Each row is a point on a tangle of strands that fork and nearly touch. The rows are in no order.
(in the rows, 128 means zero)
Points whose rows are less than 151 apart are linked; no others are. Some points are linked to none.
j_492: [100 160 105 110 109  96 142 128  94 170 148 137 136 112  66 124 146 156
 107 163 139 172 124 164 135 154  94  99 120  92  80]
j_869: [123 169 136 111 108  74 112 141  85 130 164 164 119 138  99 143 156 113
  76 117 176 185  80  75 147 125 151 153  79 132 118]
j_49: [120 147 152 124  89 183 164  74 181 121 118 106  83 174 147 147  99 101
 103  93 138 167 149 132 203 144 147 164  93  76  73]
j_407: [151 183 139 171  86 124 144 139 135 110  75 142 150 168 153 138 103  69
 123  65 118 169 153 169 210 101 137 103 105 169 123]
j_904: [147 144 137  67  78 152 124 104  65 131 167 142 123 119 102  96 173 115
  62 139 107 149 153 182 108 128 160 163 104  97 118]
j_243: [128 150 107 105  79 155 117  96  96 152 124 122 123 120 115  95 138 138
  92 134 118 163 125 159 110 105 138 187 101  95  92]
j_741: [132  99  68 115 140 122 160 158 114 122 133  81 118 110 111 189 137 160
 190 172 124  90 129 132 130 175 122 118 152 105 111]
j_769: [ 75 116 176 130 126 127 107 136 142 100  91 149 120 189 148 107  85  90
 139 172 125 120 118 127 143 122  62 138 152 193 155]
j_627: [151 153 119 190  45 130  72 107 111 112 101 141 152 136 119  87 118 160
 131 140 135 157 143 144 115 124  92 136 152 139  86]
j_311: [125 161 198 193  90 129 123 139 114 152 117 130  75 176 139 148 102  58
 128  51 130 123 161 113 117 147 143  64 133 186 138]
j_275: [100 140  76 174  86 171 108  95 127 103 107  92  88 110 122 146 119 164
 128 153 152 161 136 101 124 137 120 151 125 106  43]
j_419: [ 74 112 146 154 129 132  86 170  97 114 125 124 130 166 144 117  88  96
 135 201 130 126 105  81 157 124  96 156 139 153 134]
j_497: [106 117 137 151 148 138 160  88 157 127 171 140 148 126 171 179  89 152
 104 144  92 133 132 119 160 114 135 180 173 111 113]
j_623: [148 163 131 149  97 109  91 146 107 117 109 167 140 149 114 119 113 118
  67 101 186 157  75  97 176  82 132 144 110 132 109]
j_25: [119 162  99 144 110 129 143 101 126 150 152 115 130 161  69  96 132 143
 146 125 143 168 139 132 174 168 120 122 135 109  99]
j_529: [163  97 148 130 167 129 152 167 153  97 113 170 129  90 134 134 120 131
 124 115 112  36 132 126  98 117 147  78 132 100 164]
j_659: [165 108 163 115  96 128 125 137 173 191 137 132 149 129 106 107 149 158
 121 104 129 144 106 133 174 133 145 153  64 117 116]
j_417: [118  77 105 118 158 101 135 146 178 131 108 114 113 136 113 102 143 147
 174 160 159 132 103  88 111 160 139  86  79 121 116]
j_894: [118 140 119 128 151  83 170 101 110 142 202 115 151 119 162 178 128 157
 106 128 103 152 106  78 139 129 159 177 110  92 119]
j_650: [141 108 129 197  81 119 173 131 164 136  66  92  92 148 121 101 106  86
 144  72 103 135 157 108 154 110 165 149  90 134 116]
j_888: [108 114 130 149 146 110 100 140 113 112 121 162 168  85 124  92 142 116
  62 142 129 160 138 130  89  85 132 145 141 152 128]
j_986: [147  99 144 130 110 121 148 111 120 144 100 146  64 104 128 143 131 122
 160  95 106 123 146 174  47 190 125  67 183 143 176]
j_554: [114 133 180  83 194 115  81 186 150 150 156 144 167 145 128 141 145 143
 147 145 151  86 106  81 136 169 136 119  86 150 148]
j_506: [143 112 120  80 158 101 103 163 150 156 130  95 208 135 167 183 152 141
 143 168 157 138  95 110 116 157 131 175 122 147  93]
j_245: [139 136 171 147 130 104 134 113 138 133 172 143  88 135 131 174  89 106
 188 121  89 111 117 101 144 183  88 124 188 156 197]
j_154: [123 136  81 171  79 108  29 137 101 103  98 131 138 109 139  96 125 140
 140 154 135 144 102 114 104  79  74 134 148 136  78]
j_103: [160 129  98 165 142 127 148 108 159 128 124 110 163 132  90  93 136 146
 157 111 173 167 112 129 171 122 120 124 147 166 143]
j_369: [128 122 134 148 153 111 131 129 108 134 170 117 150  83 156 157 129 176
 138 181 118 130 116 113  73 156 120  66 125  61  89]
j_521: [128 123 124 119 125 178 182 137 106 157 136  93 114 115 117 142 110 106
  96 144 125 145 120 180 154 104 122  86 139  98 103]
j_212: [104 126  55  63 156  73 111 121  87 126 141  75 124 107 159 142 163 152
 147 177 110 147 110 117 112 114 131 181  97 103 106]
j_110: [145 116 159 122  99 145 109 104 159 158 189 126 169 125 128 133 147 144
  78 125  94 165 145 125 200 153 157 191  98  93 109]
j_729: [102 130 120  58 181 110 130 145 121  97 119 153 158 112 141 118 166 114
 101 137 135 104 119 114 104  87 126 215 135 171 195]
j_83: [152  92 107 126 115 109 153 131 138 109  84 130  77  84 130 181 116 101
 161 119 106 111 114 147  74 169  96 110 198 130 171]
j_555: [114  93 135 108 109 128 140  96 159 141 164 146  89 179 134 155 107 155
 145 134 103  82 137 139 140 164 119 105 155 119 117]
j_250: [160 149 147 106 160 114 126 159 149 182 138 111 155  47 126 133 154 163
 161 102 120 118  95 133 106  80  98 154  71 124 153]
j_133: [ 92 129  50  88  91 109 131  81 107 132 119 107  89 118 121 113 144 170
 119 142  97 142 124 130 108 104 138 216  79  87  88]
j_786: [ 91  97 105 112 162 115 166 134 175 140 115 115 156 172  99 124 136 134
 165 151 169 138 110 113  82 175 104 116 134 151 102]
j_180: [140 176 127 145 156 144 154 140  81 146 149 138 120 142  91  97 127 117
  77  60 160 102 134 100 124 109 194  98 104  89 116]
j_208: [135 127 159  87 138  84 151 152 109 113 183 155 136  86 115 137 180 112
 104 138 103 127 138 113 115  93 154 184 100 172 182]
j_182: [142 174 138 149  94 140 168  89 100 136 121 121  48 125 163 160 115  70
 153  77  84 166 161 166 169 153 159  54 143 116 147]
j_75: [143 169 134 138  88 112 116 149 118 115  61 149 144 159 138 120 105 105
  97  93 134 150 115 175 189  56 113 142 101 174 125]
j_877: [134 146 143  49 197  96 119 159 145 140 132 119 187 143 167 159 163 134
 152 178 135  86  97 104  90 191 135 147 103 130 134]
j_913: [160 111 192 120 172 143 142 126 190 101 137 151  88 100 141 127 118 145
 169 106 118  63 123 103 125 147 130  79 118 126 214]
j_768: [126 141 118 105 105  59 152 123  74 119 196 140 127 115 121 172 165 130
  77 145 124 176 110  90 126 139 160 145  96 100 104]
j_301: [109 103 113 197  95 102 172 112 180 140  73  88 114 144 143 121 106 103
 146 100 133 163 122  91 118  98 102 157 120 145  92]
j_356: [151 124 125 152 139 128 172 136 170 140  73 128 109 100 114  89 122 117
 115  69 103 123 162 151 163  65 183 117  73 119 139]
j_618: [ 99 137  85  77 187  93  91 151 111 133 123  77 125 106 143 108 154 122
 159 157 136 137  88  94  84 100 108 153  76 133 126]
j_795: [ 83  98 135 100 141 114 169 106 167 158 134 162 127 188 126 146 111 129
 111 128 142 122 118 139  91 145 112 111 146 145 104]
j_461: [103  82  61 133 121 142 102  99 170 121 111  80 134 130 151 134 136 166
 159 163 147 150 120  92  97 133 123 168 124 128  59]
j_23: [112 126 183 108 138 167  80 196 138 130  96 130 117 114  98 131 117 160
 119 116 183  93 127 108 137  76 137  96  85 149 178]
j_231: [120 152 177 145 114 120  86 141 118 138 124 166 174 127 100  79 142 140
  71 100 123 154 157 143 122 105 136 148 100 171 137]
j_365: [118 103 140 156 159 164 113 136 129 127 204 119 170 139 149 157 111 126
 106 169 123 124 133  94 192 147 148 140 179 113 120]
j_504: [144 133 129 135 134 166 142 160  99 134 113 130 113 119 125 150 106  80
 118 132 107 121 154 201 155 100 138  58 162 149 134]
j_137: [125 151 108 112  99 186 180  79  96 124 135  99  72 141 115 125 116 128
 106 139 160 160 114 168 133 126 118  72 129  67  83]
j_708: [156 126 164 125 135 197  92 164  92 128 113 133 135 117 145 108 112  89
 139 158 109 100 156 196 168  98 117 100 181 162 178]
j_313: [118 101  98 105 171 117  97 152 134 145 118  49 121 107 143  96 151 126
 148 167 149 160  96  86  96 122 150 103  46 106  91]
j_585: [165 161 148 131 129 138 162 107 115 136 160 143 111 132 118 100 121 112
  82  74 106 111 152 150 181 116 169  91  97  48 115]
j_836: [140  72  37 154 126 141 111 112 154  93  99  88 120 115 129 109 130 135
 184 130 111  95 151 113  75 129 136 147 170 122  97]
j_810: [138 115 167 133 159 142 146 147 134 139 134 164 136  94 156 139 109 134
 101 113 135  82 111 127  53  98 138  78 126 111 129]
j_934: [156 146 115  99 166 147 117 140 145 135 126 119 157  57 140 124 146 134
 156 136 143 106  83 154 116  74  65 135 152 125 156]
j_82: [ 80 123 139 121 184 128 130 166 128 110 112 155 149 100 121 124 125 109
  84 126 147 103 130  96  32  98 129 121 120 136 139]
j_508: [139 103 120 147 112 113 110 143 163 139 130 106 220 152 147 161 134 160
 133 147 145 157 112 115 162 140 103 199 140 161  93]
j_439: [145 131 179 117 163 126 142 104 163 115 159 153  74 150 162 153  93  87
 169 100  76  65 134 127 129 165 115  89 154 146 215]
j_589: [120 202 111 144 102 135 151 101 125 129 107 162  93 166 167 149 113  56
 172  69 101 163 155 162 188 127 158  68  99 137 129]
j_687: [132 131 107 127 122 111 129 129 107 165 148 141 146  87 119 146 146 175
 125 155 161 146 100 146  78 133 100  78 146 100  79]
j_868: [119 115 129 124 134 152  88 166 143  79  64 117  99 113  85 113 127 153
 154 118 202 110 129 106 102  96 109  81 128 172 182]
j_325: [138  64  84 136 104 111 191 145 149 107 108 121  84 105 117 213 122 139
 142 136 134 102 116 133 125 154 116  97 178 106 114]
j_249: [184 105  97 184 143 123 137 129 159  87  90 107 146 103 111 113 129 113
 166  81 142 144 131 122 136 118 118 136 179 179 177]
j_678: [154 157 171 117  96 165 137  60 161 135 165 134 130 147 160 139 115 109
  73  92 132 183 125 133 185 129 159 176 112  76  95]
j_639: [ 93 116  80  96 194 107 148 124  97  86 133 139 153 130 137 103 138 152
 148 194 110  70 128 122  92 160 117 121 153  82 141]
j_67: [133 162  83 137  68 205 120  73 103  82  90 121  62 132 112 133 103 143
 122 143 164 149 145 161 131 137 130 125 158  89  58]
j_898: [105 156 175  93 145  90  97 135  96 135 182 154 157 117  94 116 177 142
 100 118 124 151 153 108 111 130 148 167  89 189 174]
j_335: [ 97 101 122  65 188  89 133 136  79 127 163 125 166 131 129  95 169 173
 137 179  87  87 147 146 107 170 133 117  97  80 150]
j_140: [140 111 168 108 151 169  86 153 136 130 123 161 144 136 149  90 137 129
 151 169 115  64 138 147 159 126 109 144 163 144 182]
j_592: [ 87 130 196  91 173 145  53 192 157 115 122 147 152 130 107 124 145 162
 135 144 166  75 149  76 150 138 134 116  97 140 193]
j_948: [ 95 112 146 173  88 139 124  96 144  96  98 131 116 161 150 152  80 110
 140 166 103 160 153 155 138 137  92 125 186 179 116]
j_159: [150 167  98 183 120 154 121 156  65 125 115 128 111 147  75  90 110 109
 128  87 149  99 148 116 111 113 171 100 143 144 123]
j_882: [128 149 127 164  95 117 152  85  92 148 119 124  60 131 102 131 118 108
 149  80 114 170 154 150 116 185 127  84 190 148 160]
j_804: [161 122 152 135 138 129 161 138 167 176 126 121 137  81 112  93 136 151
 140  97 110 124 123 146 150  90 143 136  76 108 152]
j_98: [122 133 105 122 125 102  69 161 132 128 102 146 167  96 149 133 136 135
 154 160 140 111  84 129 105  92  46 156 155 146 116]
j_578: [131 124 122 160 138 157 148 142 106 146 172  84 125 105 132 168 111 155
 179 158  95  98 151 107  95 169 137 117 145  99 111]
j_794: [156 168 145  82 137 155 137  92 147 132 159 140 132 149 152 120 136  67
  57  60 128 159 152 173 203 118 172 117  80  79 116]
j_400: [147 104 142 170 125 125 105 143 137  76  68 131 106 109 101 113 119 120
 146  93 158 131 147 125 109 132 124  93 153 192 194]
j_104: [160 146  85 178  80 126 131 141  68 130 108 111 110 184  81 132 106 113
 156  73 133 102 141 119 123 153 156 146 168 159 122]
j_381: [122 100 145 156 106 113 133 132 180 137 114 120 174 178 151 139 102 124
 119 120 157 154  84  99 136 107  94 174 127 174 109]
j_70: [122 111 149  63 122 127 147  72  80 117 185 151 125 130 145 103 172 132
  56 144  87 137 155 189 135 119 146 123 123 108 149]
j_816: [133 105  62 130 188 143 141 113 138  90 124 121 147 107 130  82 128 131
 155 143 120  84 128 124  77 109 135 131 169 111 142]
j_318: [139 104 140 212  62 140  96 120 122 100 102 122 147 131 129 121 106 135
 140 144 111 152 170 146  82 158  95 118 195 169 117]
j_128: [116 129 139 137  66 137 150  90 160 145 123 129  57 190 126 163 100 117
 133  99 121 123 146 123 164 158 139 116 130 121  90]
j_757: [113 109 126  80 154 103 123  93  86 136 192 148 136 157 118  80 157 176
 103 132 102  79 138 150 139 146 138 105 106  86 148]
j_360: [117 139 160  86 179 160  89 145 124 122 130 170 188 128 173  94 158 113
 122 174 112  75 128 124 114 133 108 206 163 143 183]

A fork is a point with three links, a tip a point with one. Leave the first point through the second and follow the links. Name the first fork or tip that comes.
j_182 / j_589: j_365
j_687 / j_492: j_804
j_243 / j_133: j_678
j_461 / j_275: j_245
j_250 / j_934: j_419

Follow the links from the first point to the second, and from the first to the third. Name the last point that the two ways share.
j_769 / j_795 / j_180: j_678
j_934 / j_180 / j_555: j_678
j_154 / j_506 / j_757: j_804
j_555 / j_318 / j_301: j_804
